Each row is a point on a landscape with many valleys, with its height.
A ball rolls from a point to the lowest of its 4 nearest points, and stops where none of them is lower. Distance is the straight distance between rows; heights are no part of it.
Q576: [168  98 135 164  97  70 168 170 175 117 127 115 170 132 134 126 156 120
 146  87 117  88  99 132  87  81 117 185 163 130 111 112 146 121 106 190
  90 136 137 157  86]  height 463
Q277: [ 83 108 108 111 136 139  89 108 133 156 142 133 133 100  78 108  82 165
 158 129 103  87 160 157 136 102 141  69  93 111 136 158 135  88 122 100
 104 140 120 146 134]  height 603
Q46: [130 143  97 121  40  87 156 159  93 135 124  64 141 137 172 197 169 165
  60  95 131  80  69 121  99  71 157 120  79 124 142 113 128 124 108  98
  68 121 141 156 117]  height 445
Q160: [110 109 134 128 190 134 165 149 124 135 139 155 168 141 116 139 125 140
 176 118 131 151 157 127 153 168  99 166 123 100 134  94 179  87 165 169
 180 108 164 120 143]  height 94
Q97: [ 97 127  73 108 103 143 136 113  53  94 162 117  65 138 167 142 136 166
 143 140 155 143 116 147 129 149 122 148  57 136 174 148 134 139 136  92
  99 112 140 123 186]  height 347
Q550: [131  99 148 123 185 120 137 177  98 112 133 125 171 112 116 141 136 172
 160 139 141 167 166 122 166 119 120 149 146  91 121  84 146  80 152 140
 146  84 162 164  94]  height 34
Q936: [106 114  84 132 113  49 113 164 150 110 135 102 141 107 135 156 151 167
 143 106 126 102 101 144 112  34 146 137 129 122 110 130 106  87 108 140
  85 103 184 180 116]  height 369
Q428: [139 133 135 104 138 113  83 113 119 139 123 146 124 114 163 101  18  62
 144  94  58 121 119 158 131 139 116  76 104 103 145 165 169   4 118 104
 153 192 103 127 163]  height 689
Q406: [176 169 140 101 140 148  87 139 180 188 121 150 168 165 110  95  99  97
 109 152  94 125 172 135 159 192 161 142 132  65 112  84 162 104 153 150
 170 130 146  94 128]  height 509
Q510: [141 115 120 142 121 150 157 111 101 106 122 129  83 145 160 155 129 127
 115 152 156 172 134 124 123 145 100 130 140 155 113 123  87 178 165 107
 131 108 127  78 135]  height 175
Q284: [132 151 118 146 196 146  56 117 175 124 114 164  97 134  93 109 103 125
 106 185 110 104 119 124 125 111 112  88 156 106 137 148 100  93 121 107
 112 146  64 144  87]  height 594
Q213: [124 126 107 103 101 141 101 101 156 160  88 127  91 127 102 123 108 156
 125 166 116  89 127 116  95  74 155  92 131 127 108 142  97 128 101 108
  86 152 105 147 113]  height 610
Q247: [ 76 121 159  99 105 145 118 101 110  99 139 108 118 118  85 126 141 199
 105 180 151 117 137  83 135 109 144  95 109 135 109  93  46 157 140  83
 130 115 129 145 149]  height 608
Q649: [128 134 120 113 128 140 144  88 159 140 100 117 119 122 133 107 101  69
 133 133 110 101 117 125 110 146 137 129 104 161 139 150 164 123  91 113
 116 167  91 117 145]  height 433
Q271: [133  99 149 120 116 106 156 153 144 125 113 118 172 121 134 131 172 115
 127  87 120 126 123 124 122 120 138 146 177 128  98 113 111 138 143 153
 108 112 151 128  85]  height 370
Q22: [ 58 144 113  75  85 102 116 124 120 129 144  84 125 104 106 134 120 178
 134 142 133  57 130 163 144  90 179  93 111  99 147 118 115 116 113  96
  97 119 146 155 154]  height 507
Q758: [132 133 116 153 160 155 111 126 160  94 116 119  80 139 111 112 106 137
 103 163 133 141  95 120  84 111 121 117 134 162 132 156  84 181 107 111
 103 135 115 108 102]  height 270
Q101: [124  91 120 167 178  94 135 142 154 137 121 140 136 120 119 137 141 101
 154  97  87 108  93 152 115  85 119 130 141 148 132 146 154  95 109 141
 107 123 113 145  88]  height 268
Q317: [131  97 147 143 142 115 117 178 140 124 111 144 174 114 121 152 174 155
 174 117 122 124 119 112 160  96 106 139 204 115 103  84 135  99 163 162
 137 110 151 178  91]  height 230
Q308: [ 72 119 100 123 107 131 133 123  94 121 122 107 127 130 123 139 136 150
 153  94 134 117 118 175 129  97 137 125  98 133 164 163 141 111  83  95
  78 134 167 149 144]  height 578
Q235: [101 116 135 138 162 138 130 112 101  78 135 131  65 132 154 139 130 114
 138 140 142 157 135 136 130 129 109 127 122 144 143 148  88 160 115 106
 105 115 107  89 139]  height 198
Q371: [177  95 139 119  96 115 158 135 117 133 134 124 175 140 152 182 213 128
 106 122 110 121 128  78 137  74 109 161 205 141  82  60  98 131 132 165
 136  63 160 147  78]  height 477
Q259: [111 133 127 170 132 126 174 142  87  88 117 106  82 109 143 126 120  39
 149  99 109 116  73 151  86 109 118 135 119 160 149 160 146 161  27 152
  79 138 121 120  98]  height 305
Q924: [136 117 155 161 214 144  36 120 160 100 138 163  63 149 123  88 111 135
 135 173 118 165 116 145 156 144 121  86 125 137 131 159 119 159 144 109
 135 134  77 105 127]  height 389
Q182: [155 132 130 137 118 116 192 160 163 159 141 120 169 162 127 123 129 105
 137  92 131 138 149 124 119 193  97 191 142 111 134 109 184 136 144 191
 138 133 137 101 110]  height 229
Q672: [152 134 115 133 104  60 173 141 135 145 120 127 163 126 157  96  91  70
 170  44 136 101 105 179 130 157 109 148 101 139 145 161 209 125  84 148
 133 173 101 132 151]  height 289
Q185: [111 119 142 106  98 153 114  98  82  93 173 146  92 139 137 152 154 152
 124 153 157 164 168 101 158 138 118 128 105 156 115 116  86 171 167 126
 158 102 150 118 188]  height 280
Q956: [151 103 128 141 179 120  81 158 148 139 105 168 137 103 123 111  89 121
 147 137  78 111 110 151 145 131 135  80 128  84 113 156 158  35 126 110
 142 157  95 153 102]  height 524
Q403: [ 97 120 126 102 159 146  78 139 100 141 173 145 149 102  82 110  79 177
 165 118 144 158 159 136 166 160 166 112 104  97 138 114 169  73 183 122
 174 125 117 150 194]  height 680
Q73: [142 146  95 163 119 131 154  97  55 108 136 113 100 144 188 181 150 127
 101 102 183 154  95 126 126 140 125 168 110 156 164 101 101 153 128 120
  89  90 149  96 104]  height 152
Q876: [ 72 127 122 114 130 134 105  99  74 117 149 103  58 113  96 123 104 174
 119 155 127 124 135 121 107 110 156  84  79 106 164 152 102 129 155  82
  79 123 129 143 170]  height 444
Q588: [146 144 112 158  99 107 192 121 120 113 111 109 107 131 166 150 149  97
  82  97 155 102 107 135  68 148 130 173 127 134 143 158 115 163  74 144
 101 165 106 115  96]  height 250
Q549: [159 140  85 123 112  61 133 138 172 163  99 129 155 118 148 130  68  77
 160  76 120  74  80 164 104  88 115 110 123 121  94 155 159  85  75 130
 115 154 115 151 125]  height 505
Q346: [162 130 169 131 207 140  85 143 175 117 145 192  86 206 125  67  73 112
 112 166 102 185 134 144 147 191 140 101 109 120 126 153 141 192 165 138
 158 129 127  68 139]  height 442
Q929: [157 124 146 168 153 149  94 145 194  94 112 132 105 163 111  84 108 111
 109 182 146 176 119 118 117 153 114  98 122 150 130 152  85 177 145 101
 128 137 131  75 105]  height 327
Q775: [ 82 112 100 131  90  57 161 159 105  84 130  89 116 135 181 131  88 131
 136  73 147 131  76 183 154 100 101 133  88 133 156 170 167 112  94 104
  99 119 163 137 133]  height 599
Q892: [174 110 137 176 155 110 181 150 129 102 144 121 123 163 161 164 155 102
 131 109 108 170 129 108 147 135  78 185 196 125 115  85 141 123 132 182
 117  91 120 102  63]  height 118
Q67: [147 130 157 105 142 155 123 111 114 122 161 172 111 159 137  97 129 146
 108 170 157 200 156 125 151 162 136 126 112 127 128 139 113 204 212 145
 152 136 157  87 181]  height 226
Q534: [111 141  90 119  84 100 156 138 125 153 125 105 151 126 121 140 116 164
 152  81 125  97 122 161  92 124 152 143  98 130 167 163 169 131  88 111
 100 133 150 141 159]  height 612
Q339: [ 84 127 123 111 139 148 118  96 140 114 123 135 111  88 106 121 133 146
 133 155 114 122 138  96 121 120 144 120 124 126 119 112 104 154 149 120
 110 111 125 134 135]  height 461
Q664: [130 152 141 166 206 137  86 150  93  99 107 143  84  96 130 110  88  46
 136 171  93 153 107 131 117 130 100  72 153 155 144 163 138 107  79 110
 121 163  56 135 118]  height 494
Q700: [137 120 132 173 144  93 159 163 152 143 110 131 156 102 156 110 101  57
 158  96 103 109 112 156 115 121 108 146 154 114 133 138 167 109  91 166
 104 141  97 132 101]  height 252
Q769: [136 108  95 135 112 105 177 140  73  83 131  87 146 126 187 184 158 119
 127  78 135 149 111 144 150 102 102 175 131 143 158 111 158 121 141 133
 103  73 165 146 105]  height 141
Q177: [136 162 127 146 121 130 138 113 194 158  96 126  96 117 124 126 126 107
 119 149 112  89 112 139  48  78 146 132 142 146 124 135 111 139  74 128
  88 159 102 142  98]  height 535
Q140: [186 158 160 163 220 144  97 170 168 138 116 149 119 182  93  97 107 126
 113 170  86 160 104 127 174 169 105 100 192  82 119 108 146  90 136 119
 152  98 122 105  87]  height 618
Q694: [123 135 120 174 199 138  73 123 137 122 122 145 116 112  95  96 111 131
 146 156 115 137 155 125 162 133 106  98 144  98 127 134 121  87 162 132
 123 125  87 129 110]  height 441
Q693: [137 131 131 121 134 125 164 124 157 145  98  98 143 127  99 110 105  80
 143  90 116  89 100 139  98 127 140 162 142 141 126 129 146 124  97 131
  99 146 130 131 102]  height 343
Q862: [114 120 151  76 131 158 122 121 123 157 161 132 144 110 103 117 143 122
 156 150 132 125 170 134 157 138 139 141 153 107 139  94 133 134 167 123
 147 138 149 146 170]  height 423
Q768: [128 138 159  91 142 165  90 123 155 137 132 137 122 130 120 103 114 145
  98 174 142 160 163 112 120 109 161  84 111 128 103 140  90 175 167 116
 138 121 110 129 116]  height 435
Q916: [ 72 121 136 102 109 122 106  66  83 111 135 126  78 150 101  90  83 154
 136 136 119 134 150 103  94 122 163  84  67 128 172 179 124 166 134 102
 100 197 106 146 171]  height 523
Q750: [124 125 147 159 199 133 155 155 112 134 128 155 131 147 130 134 134 114
 166 136 135 167 162 107 176 153  93 142 158 106 127 109 169 103 143 126
 160 107 121 102  89]  height 130
Q98: [121 142 125 107 134 152 117  98 134 148 118 139 114 144 119 104  98 111
 148 144 139 100 169 139 131 139 140 120 104 139 148 142 151 153 121 131
 108 155 118 113 148]  height 498
Q937: [160 117 134 122 106 164 176 120  89 132 158 122 142 150 169 130 150  97
 114 126 172 172 144 132 118 198 113 205 119 151 137 126 156 172 174 162
 153 139 100  97 173]  height 266
Q24: [150 121 107 127  86  42 148 166 168 112 114 101 164 123 143 134 116 126
 148  63 111  89  92 138 109  74 149 124 126 124 121 149 155 128  87 155
  95 125 141 159 117]  height 368
Q781: [106 121 118 120 105 148 112  89 133 106 104 110 101 143  96  90  93 103
 131 160 114 104 138 121  78 148 141 109  96 115 150 186 110 174  82 108
  94 185  91 117 110]  height 508
Q199: [183 157 128 146 179 119  64 141 220 159 112 172 133 179  92 102 120 107
 115 189 107 115  95 123 150 116 119 107 189  86 104 108  93  94 143 123
 151 111 131 133  79]  height 656
Q50: [150  95 140 169 180 110 147 157 141 106 116 155 145 148 112 108 126  93
 164 109 112 150 138 120 159 143  94 142 177 103 127 105 168 102 121 156
 130 129 131 125  70]  height 143
Q677: [131 120  99 120  66  78 145 156 156 155 125  95 174  77 109 163 132 166
 144  89 113  68 109 143 113  99 159 113 130 104 129 134 119 112 107 116
  96 103 166 181 133]  height 63
Q479: [ 91 127 110 133 184 142  97 126 128 126 107 123  97  78 105 129 127 161
 142 156 120 137 109 128 146  89 129 120 136 125 143 137  88  97 122 110
 102 102 131 141  93]  height 424
Q880: [168 161 130 134 194 149  48 114 176 147 117 157 133 148 103  84  86  90
 101 176 104 128 135 144 162 141 126 100 148 107 145 147 141  98 143 130
 143 151 105 121 116]  height 604
Q560: [109 119 126  98 139 117 101 139 114 141 151 137 175  94  95 133 102 163
 156 119 129 116 150 160 167 125 148 112 117 130 116 144 164  68 134 124
 151 116 152 141 140]  height 636
Q724: [161 170 114 155 128 132 168 102  59 135 114 127 137 148 185 183 209 158
  64 136 148 136 113  93 152  88 123 107 135 168  91  82  42 157 122 106
 153  63 145 117  95]  height 403
Q396: [ 97 120 125 165 229 132  73 160  80 108 115 176 109  91 123 114 104 162
 164 102 130 119 127 162 147 113  78  83 130  97 136 176 141  47 113 120
 135 127  90 154 106]  height 417
Q145: [114 138 104 144 109 124 171  99  83  92 118  79  92 147 189 150 138 109
 109  82 159 106  92 138  75 131 122 180 102 146 186 160 128 153  68 122
  89 161 109  98 108]  height 269
Q36: [ 88 143 133  85  91 115 121 121 149 180 143 110 167  79  93 142 104 157
 162 151 121  93 159 122 154 112 147 114  91 122 102  83 140 105 139 116
 137 118 131 145 164]  height 630
Q501: [169 155 124 149  54 147 165  99 121 127 133  91 137 121 156 144 185 130
  56 125 149 135 125  93  64 145 122 167  99 155 145 135  71 154  95 117
 160 137 109 118 119]  height 212
Q349: [ 78 128  74 154 130 116 157 117  64  97 134 107  62 134 204 157 150 120
 131 111 148 123  80 158 110  82 146 141 101 136 179 143 142 140  94  90
  45 123 163 115 123]  height 288
Q238: [132 146 137 149 179 149 105 121 147 110 120 139  90 118 128  78  83  60
 129 162 116 133 114 139 116 149 136 103 117 147 139 163 165 154  95 117
 114 162  69 116 126]  height 456
Q253: [110 160  92 105  62 138 173  94  88  99 117 103 142 117 149 171 156 144
 111 110 144  91 119 122  84 138 140 169  90 105 146 132 130 151  98 117
 121 135 145 126 156]  height 325
Q796: [123  98 127 142 185 160 125 143 122  94 126 157 105 109 111 135 171 152
 126 156 124 169 140 120 167 127 101 115 185 138 124 119  82 126 151 114
 118 112 158 135 101]  height 405
Q696: [165 140 146 143  56 152 160  96 129 124 145 125 120 168 140 121 157  87
  94 131 170 160 150 125  86 200 141 187  93 155 135 145 122 188 150 131
 167 190 106  98 167]  height 242
Q522: [131 150 114 123  70 129 175 101  92  99 137  99 106 133 165 137 133 106
 141 104 178 144 112 149 100 191 138 219 101 155 172 137 147 163 108 153
 145 174 105 101 171]  height 267
Q313: [107  98 133 165 167  54 108 175  89  91 112 135 117  85 146 113  85 143
 154  82 100 128  88 165 159  88 114 117 129 117 126 151 146  43  78 128
 148 132 113 187  98]  height 422
Q183: [114 128 135 116 114 147 157 112 100 109 127 130 127 118 139 156 183 125
 100 135 134 138 143  92 137 108  96 127 164 149  85  71  58 127 151 133
 141 101 149 117 119]  height 307
Q492: [ 89 126 153  98 135 172  87 128 108 112 178 142 120 139 115 137 141 183
 114 160 135 192 176 106 203 143 118 111 155 137 116  94 124 156 174 109
 180 101 136 120 165]  height 234
Q442: [130 115 127 119 145 132  67 128  99 155 151 150 146 120 143  89  51 139
 168 114  95 130 162 166 147 143 130  91 109  94 147 144 185  44 152 109
 177 161 100 139 147]  height 644
Q966: [126 156 118  78  98 137  90  84 165 179 135 140 137 139 105 101  67 105
 121 140  85 101 164 113 131 124 176 102  92  95 145 121 150 111 131 126
 145 172 110 130 165]  height 684
Q278: [ 87 131 111 119 187 151  72 117  95  99 105 128  51 104 110  94 127 154
 146 140 124 111 108 133 130 105 103  93 111 125 170 173 117 105 136  91
  81 140  92 151 122]  height 474
Q847: [153 119 135 125  54 116 170 156 191 166 112  99 204 130 142 112 166 128
 139  81 133 104 109 151  75 140 164 142 156 138  90 108 149 127 123 165
 129 119 121 146 124]  height 595
Q167: [117 140 134  96  59 124 146 108 106 143 143 107 153 104 120 140 168 173
 106 112 143  95 125  88 126 113 156 126 118 146 138 106 108 140 122  98
 120 110 140 148 152]  height 454
Q846: [169 129 136 175 140 139 174 140 127  97 143 127  98 166 166 137 122  77
 131 120 136 174 128 123 123 197  85 160 139 143 142 120 133 199  95 158
 112 110 106  65  86]  height 103
Q805: [118 111 135 162 174 123  98 150 123 123 115 120 109  90 125 118  84  87
 173 113  83 108  82 174 129  78  95 106 125 148 135 142 150  80  89 124
 114 148 106 148 119]  height 351
Q605: [131 126 104 107 154 126 106 144 172 169  97 139 170 124 107 127 105 126
 164 144  98  87 142 135 149 131 146 117 122 117 113 125 150  82 116 132
 144 110 156 151 116]  height 510
Q947: [140 131 169 107  84 111 171 141  72 131 149 123 167 129 145 187 178 144
 140  84 154 145 148 126 166 152 143 158 109 138 152 100 133 131 139 141
 167  99 141 115 165]  height 282
Q181: [109 130 106 134  81 124 151  97 106 132 111 107  72 122 151 150 152 149
  95 117 164 104 118 105  81 105 143 118 104 113 143 144  93 156 100  91
  68 137 124 146 135]  height 85
Q863: [101 145 164  86  93 156 118  98 118 117 158 122 133 123 112 126 142 153
  78 162 158 125 153  70 132 126 148 118 124 146  83 124  80 175 161 119
 167 123 127 133 182]  height 475
Q888: [105 111 124 146 163 143 148 138  87 100 155 140 104 125 129 132 144 140
 177 144 154 166 147 119 164 161  96 141 138 137 129 120 139 113 162 141
 158 112 140 128 146]  height 120
Q967: [156 131 124 133  94 152 138 131 153 112 117 130 123 135 154 130 146 130
  72 158 150 144 126  80  76 155 133 124 144 170  94 121  63 194 159 123
 136 136 144  99 105]  height 205
Q417: [145 146 170 109 110 137  89 123 157 128 148 140 130 188 122  89 113 141
  79 183 149 178 146  99 123 162 166  92 115 142  98 109  81 202 161 129
 158 148 141  73 148]  height 284
Q204: [144 136 138 161 214 161  85 162 148 137 109 176 125 135 120  77  82 117
 142 156  87 146 144 135 170 168  91  96 165  80 123 126 163  44 119 135
 162 143  94 115  53]  height 563
Q376: [117 111 121 107 177 168  98 115  75  98 166 147  86 133 133 120 126 166
 142 149 138 190 169 126 166 167 120 111 131 124 120 139 120 111 198 132
 167 123 127 131 191]  height 135
Q419: [115 118 107 101  86 121 153 132 121 133 104 109 111 105 119 170 182 164
  93 119 141  98 121 105 100  64 151 132 128 134  94 104  97 141 118 111
  85 110 167 169 108]  height 374
Q267: [164 153 127 116  83 153 148 114  96 120 133 124 137 126 166 168 159 135
  91 133 153 149 147  97 101 164 107 153 128 161 108 109 103 172 142 130
 140 119 131 106 160]  height 131
Q408: [126 110 123 132 160 121 133 134 127 160 124 148 121  99 110 118 104 109
 164 125 109 129 127 159 157 142 114 132 149 150 143 126 164 112 125 150
 111 125 102 106  88]  height 192
Q753: [133 122 125 116 157 151 125 120  99  99 142 151 109 144 146 161 141 145
 123 169 146 180 139 102 151 127 101 114 153 163  95 102  48 158 171  97
 143 103 142 110 158]  height 202
Q171: [144 153 135 103 104 143 151 113 136 174 138 125 161 122 143 126 133 104
 123  85 133  89 165 130  98 180 145 186 118 108 125 123 140 163 129 162
 132 159 117 103 137]  height 383
Q615: [114 138 124 113 172 153  96 109 126 138 152 171 119 127 101 106 116 125
 137 163 136 161 183 122 174 154 123 137 147 115 138 137 164 112 171 137
 167 119 129  95 128]  height 228
Q449: [137 113 137 156 161 154  81 174 185 126 102 157 132 151  81 110 140 142
 117 188 117 185 136 117 138 142  89 100 192 113  95  99 111 101 170 143
 158  92 145 124  98]  height 649
Q591: [142 139 120 120  78 151 165 100  54 121 138 110 149 131 172 197 200 126
 101 103 130 128 106 109 149 120 120 163 104 143 131  85 126 150 135 127
 133  96 172 121 126]  height 199
Q802: [190 160 122 121  42  41 171 146 194 150  93  83 200 118 129 115  91 133
 119  47 123  97  87 134  75  97 186 141 117 135 127 122 145 123  65 142
 134 127 116 186 144]  height 513
Q540: [144 147 158 100  68  97 181 125 133 139 141 111 210 108 158 173 194 133
 110  65 131 114 117 132 133 120 141 142 127 127 108  93 125 128 119 147
 167  99 147 147 152]  height 501
Q282: [ 73 111 139 120 127 149 130 117 114 117 119 139 147 118 110 169 187 158
 133 149 124 149 126  96 159 108 108 113 171 107  88  85  93 105 154 135
 155  85 150 121 124]  height 430
Q166: [163 126 143 161 117 166 135 109 128 108 142 152 146 174 150 156 171 146
  89 178 138 150 146 105 123 105 104  93 161 165  48  90  25 170 151 109
 150  94 152  90 138]  height 261
Q895: [154 145 126 116 168 158  70  86 168 167 123 153 137 146 112  91  73 114
 127 141 110 113 133 128 119 126 158  79 126 108 151 141 130 102 132 102
 128 179 121  99 132]  height 617
Q222: [169 128 150 161 220 153 106 155 147  88 123 161 112 168 105 117  92 111
 124 183 161 193 121 125 155 179  79 116 176 129 131 101 127 139 138 154
 129  98 110  74 110]  height 634
Q858: [165 135 126 127  97  94 159 141 186 187  98 140 182 130 118 107  90 105
 135  84 126 119 143 156 116 119 127 143 115 115 107 121 145  96 116 140
 140 141 126 135 128]  height 489
Q580: [130 139 151  97 129 136 143 141 192 159 117 153 181 125 115 119 147 117
 121 146 118 120 140  95 156 170 135 130 173 125  85  77 141 128 165 139
 152 106 153 108 111]  height 506
Q902: [135 159  98 102  43 129 184 111 136 157 105  81 141 124 114 125 134 132
  86  96 135  84 120 121  25 145 175 165 121 112 169 130 124 173  92 104
 136 154  97 136 148]  height 443
Q592: [123 108 117 111 171 135  59 148 139 153 117 152 157  71  85 122 133 175
 141 141  92 108 138 125 151  99 142 107 161 106 103 137 107  60 154 108
 130 116 135 169 106]  height 569
Q756: [106 103 121  98 141 170  89 103  97  95 168 129  48 144 128 109 109 157
 146 127 147 190 139 125 138 167 139 115  96 152 142 157 128 157 203 146
 143 148 134 127 196]  height 167
Q347: [ 97 117 113 109  88 161 119 109  72  98 149 145  90 122 148 157 153 167
 132 148 171 154 129 108 146 133 115 125 105 133 138 138  90 153 154 105
  92 109 149 116 147]  height 275
Q444: [108 115 110 143 186 137  98 131 133 141 101 144 112 101 119 108 104 147
 148 115 113 110 126 157 130 123 118 122 127 141 145 143 134  80 127 124
 133 111 129 142  99]  height 298
Q189: [111 102 109 126  78  80 149 157 116 101 130  74 172  81 156 183 152 148
 128  87 138  97  88 135 140  68 142 129 110 130 147 118 138 111 114 123
 104 107 178 174 145]  height 328
Q874: [ 94 139 156  97  66 121 103  80 113 148 149  91 105 115  69 113  95 156
 105 175 118  92 162  80 121 129 191  97  92 102 130 121 111 177 126 112
 127 119 110 149 188]  height 650
Q303: [154 136 100  86  69  94 138 110 192 203 106 120 156 104  89 131  86 109
 137 111  96  54 122 140  89 105 179  94 114 102 115 130 129 101  96 116
 120 155 114 139 129]  height 606
Q29: [113 116 146 151 221 164  84 157  88 107 130 165 118 131 108  78 112 160
 143 171 147 188 169 129 179 150 107 106 163 107 153 136 138 100 153 124
 147  90 113 130 127]  height 329
Q232: [167 118 147 139  92 138 159 120 180 149 110 126 140 120 156 152 173 108
  69 137 135 116 100 114  85 109 141 159 181 130  82 121  99 156 126 172
 128 133 134 116  81]  height 300
Q679: [100  93 165 104 110 125  96 180 141 165 134 139 186  95  88 132 162 177
 155 165 126 107 161 123 189 103 148 108 119 113  76  85 129  70 146 125
 169 121 150 138 154]  height 730
Q675: [117 129 148 170 192 140  73 138 104  82 129 134  79 126 110  96  97 129
 127 156 139 163 126 145 149 106 104  60 122 117 141 200  90 156 128 129
 106 129  52 106 136]  height 434
Q799: [133 174 123 110 147 129 108 131 177 140 112 142 124 149  98  94 101  89
 120 165 121 102 136 141 137 144 153 126 125 124 105 143 120 138 122 146
 109 119 122 127 117]  height 491
Q630: [125 138 113 116 118 146 141 148 141 127 154 152 142 151 128 134 116 111
 151 136 126 153 161 124 175 191 110 176 123 121 143 103 177 140 162 144
 165 137 158 111 145]  height 146
Q344: [174 140 142 123 152 132 110 147 195 134 121 161 128 161 108  92 108  86
 119 158 102 144 134 117 144 159 106 136 147 113 120 110 147 160 155 126
 149 127 138  95  96]  height 396
Q625: [137 111 153 126 120  91 171 159 120 142 127 123 171 119 149 148 167 123
 145  88 139 149 126 127 170 133 116 150 132 133 112  92 157 119 182 164
 156  93 180 113 125]  height 208
Q63: [121 144 138 108  55 164 146  89  49 126 170 124 115 136 173 185 186 157
  89 123 143 129 120 116 178 107 123 146  85 150 121 114 106 162 137 111
 171 144 141 132 206]  height 304
Q505: [137 127 100 115  77 134 147 113  40 133 150  95 115 129 167 193 175 129
  97 119 168 125 128 112 116 133 127 169  99 142 176 126 109 141 127 121
 132 151 134 119 181]  height 251
Q595: [131  93 132 143 146 143 160 129 139 128 115 131 136 137 134 149 162 134
 124 160 134 152 128 101 146 146  92 139 183 147 104 132 103 146 120 125
  99 104 133 113  88]  height 382
Q489: [114  94 122 162 155  91 189 157 115 120 151 144 144 146 167 162 128 127
 177  68 134 155 134 144 157 158  77 179 155 137 145 122 176 115 145 165
 130  85 144 119 117]  height 132
Q336: [ 73 110 120 110 172 121 115 143  68 124 140 119 117 109 159 116 100 156
 177  75 136 108 105 170 142 114 112 121  87 126 148 170 170  89 120 100
 113 113 159 156 145]  height 602
Q907: [134 166 162  94  82 163 124 120 183 178 134 130 186 143  94 119 151 129
  74 151 144 109 157 113 148 148 147 123 115 123 115  80 147 155 148 164
 175 125 160 110 167]  height 440
Q164: [141 136 128 141  89 140 152 115 136 123 128 112 109 147 148 143 135 129
  97 136 132 146 145 113  78 170 127 164  99 149 153 136 107 194 129 131
 135 165 112 107 122]  height 200
Q587: [122 143 116 100 148 150  71  79 129 123 115 122  89 134 108  92  88 124
 119 148 109 126 116 124 105 126 139  90 109 128 137 169 107 138 129  87
 117 165  89 136 134]  height 500
Q581: [ 79 143 165  86  96 139 139 111 111 136 173 151 143 142  95 152 174 149
 110 122 135 136 161  91 180 133 126 120 125 148 103  95  97 132 165 138
 167 119 150 119 199]  height 453
Q866: [138 158 149 151 102 146 187 110 141 157 118 117 122 138 148 112 138  72
 114  75 148 116 129 137  99 174 132 175  80 157 159 152 184 147 109 154
 139 192  87 102 149]  height 293
Q640: [136  94 126 159 105 106 158 132 149 111 110  87 118 128 143 159 165 133
 149  79 135  86  82 152  83  84 127 177 129 124 145 126 145 132  98 144
  72 109 152 145 100]  height 503
Q604: [150 127 123 136 106 122 169 135 173 144  89 105 158 129 128 140 134  98
 119 111 135  73 110 150  64 118 130 161 136 134 108 145 153 148 106 175
 115 148 120 148  94]  height 439
Q713: [101 112 127 118  94  75  97 147 145 137 117 110 185  66 113 127 111 192
 159 110 102  88 123 144 148  81 151  82 114 114 116 120 128  91 100 116
 140 104 165 199 156]  height 366
Q47: [139 124 136 188 119 103 140 134 143 116 117 110 118 126 145 101 141  60
 143  97 113  99 108 148 109  72 111 173 138 153 126 145 160 141  60 167
 105 139 107 134  84]  height 287
Q988: [ 67 119 131  95 145 150  76  98 102  96 151 158  76 117 112 121 112 174
 135 173 139 162 161 102 117 111 144  95 109 122 133 158 118 129 159  99
 115 146 133 132 159]  height 311
Q15: [177 177 159  87  29 170 165  96 114 147 143  96 178 137 134 137 169 107
  58 134 160 144 152  80  94 181 155 153 130 144 119  96 131 157 138 139
 189 140 118 100 162]  height 253
Q78: [147 104 108 156 134  80 121 115 202 166 124 140 162 143 101 125 149 102
 144 108  99  88  84 151  83  67 153 118 169 122  98 145 138  84  93 150
 102 158 152 194  71]  height 448
Q342: [141 100 142 115  94 119 182 141 100 163 137 117 161 115 152 167 192 135
 108 114 112 120 149 104 140 105 123 144 146 138 105  63 112 133 137 132
 141 101 149 116 106]  height 371
Q809: [ 94 116 107  96 133  80 120 150 126 138 145 134 174  95 118 133  98 136
 177  75 145 130 113 177 159 127 144 123 110 125 121 162 175 100 110 112
 142 125 150 147 145]  height 621
Q617: [ 73 129 114 103 157 128  87  95  86 118 128 135  66 121 110  93  93 131
 134 128 139 132 148 146 117 133 115 102  92 143 158 181 138 106 146  98
 110 150 116 146 162]  height 407
Q72: [146 144 119 155  51 118 172 116 134 125  81  80  97 133 113 139 173 129
  87 134 134  97 122  95  41 129 135 149 113 131 139 128 110 167  95 123
 139 141 124 144 115]  height 309
Q340: [161  99 160 204 171  97 152 198 135 112 154 132 140 175  97 111 116  66
 175  92  79 143 104 120 135 136  90 171 176 117 123  93 184 115 110 184
 124 118 137 121  60]  height 147
Q207: [174 149 133 173 167 135  79 103 159 110 112 122  85 152 115  65  95  95
  89 185 121 123 100 137 116 116 130  62 108 114 122 171  94 159  98 107
 114 142  83 106 112]  height 381

Where does a ball stop that starts at each point below?
Q863 | Q267
Q492 | Q550
Q580 | Q550
Q403 | Q550
Q847 | Q550

Call two points neighbours if one is among the 4 nearest of the other. Go from one point of each pair to the other, from neighbour to neighbour, staying as low as possible. Name the highest point that can't be avoided.
Q846, Q267 | Q510
Q267, Q677 | Q189
Q550, Q892 | Q489
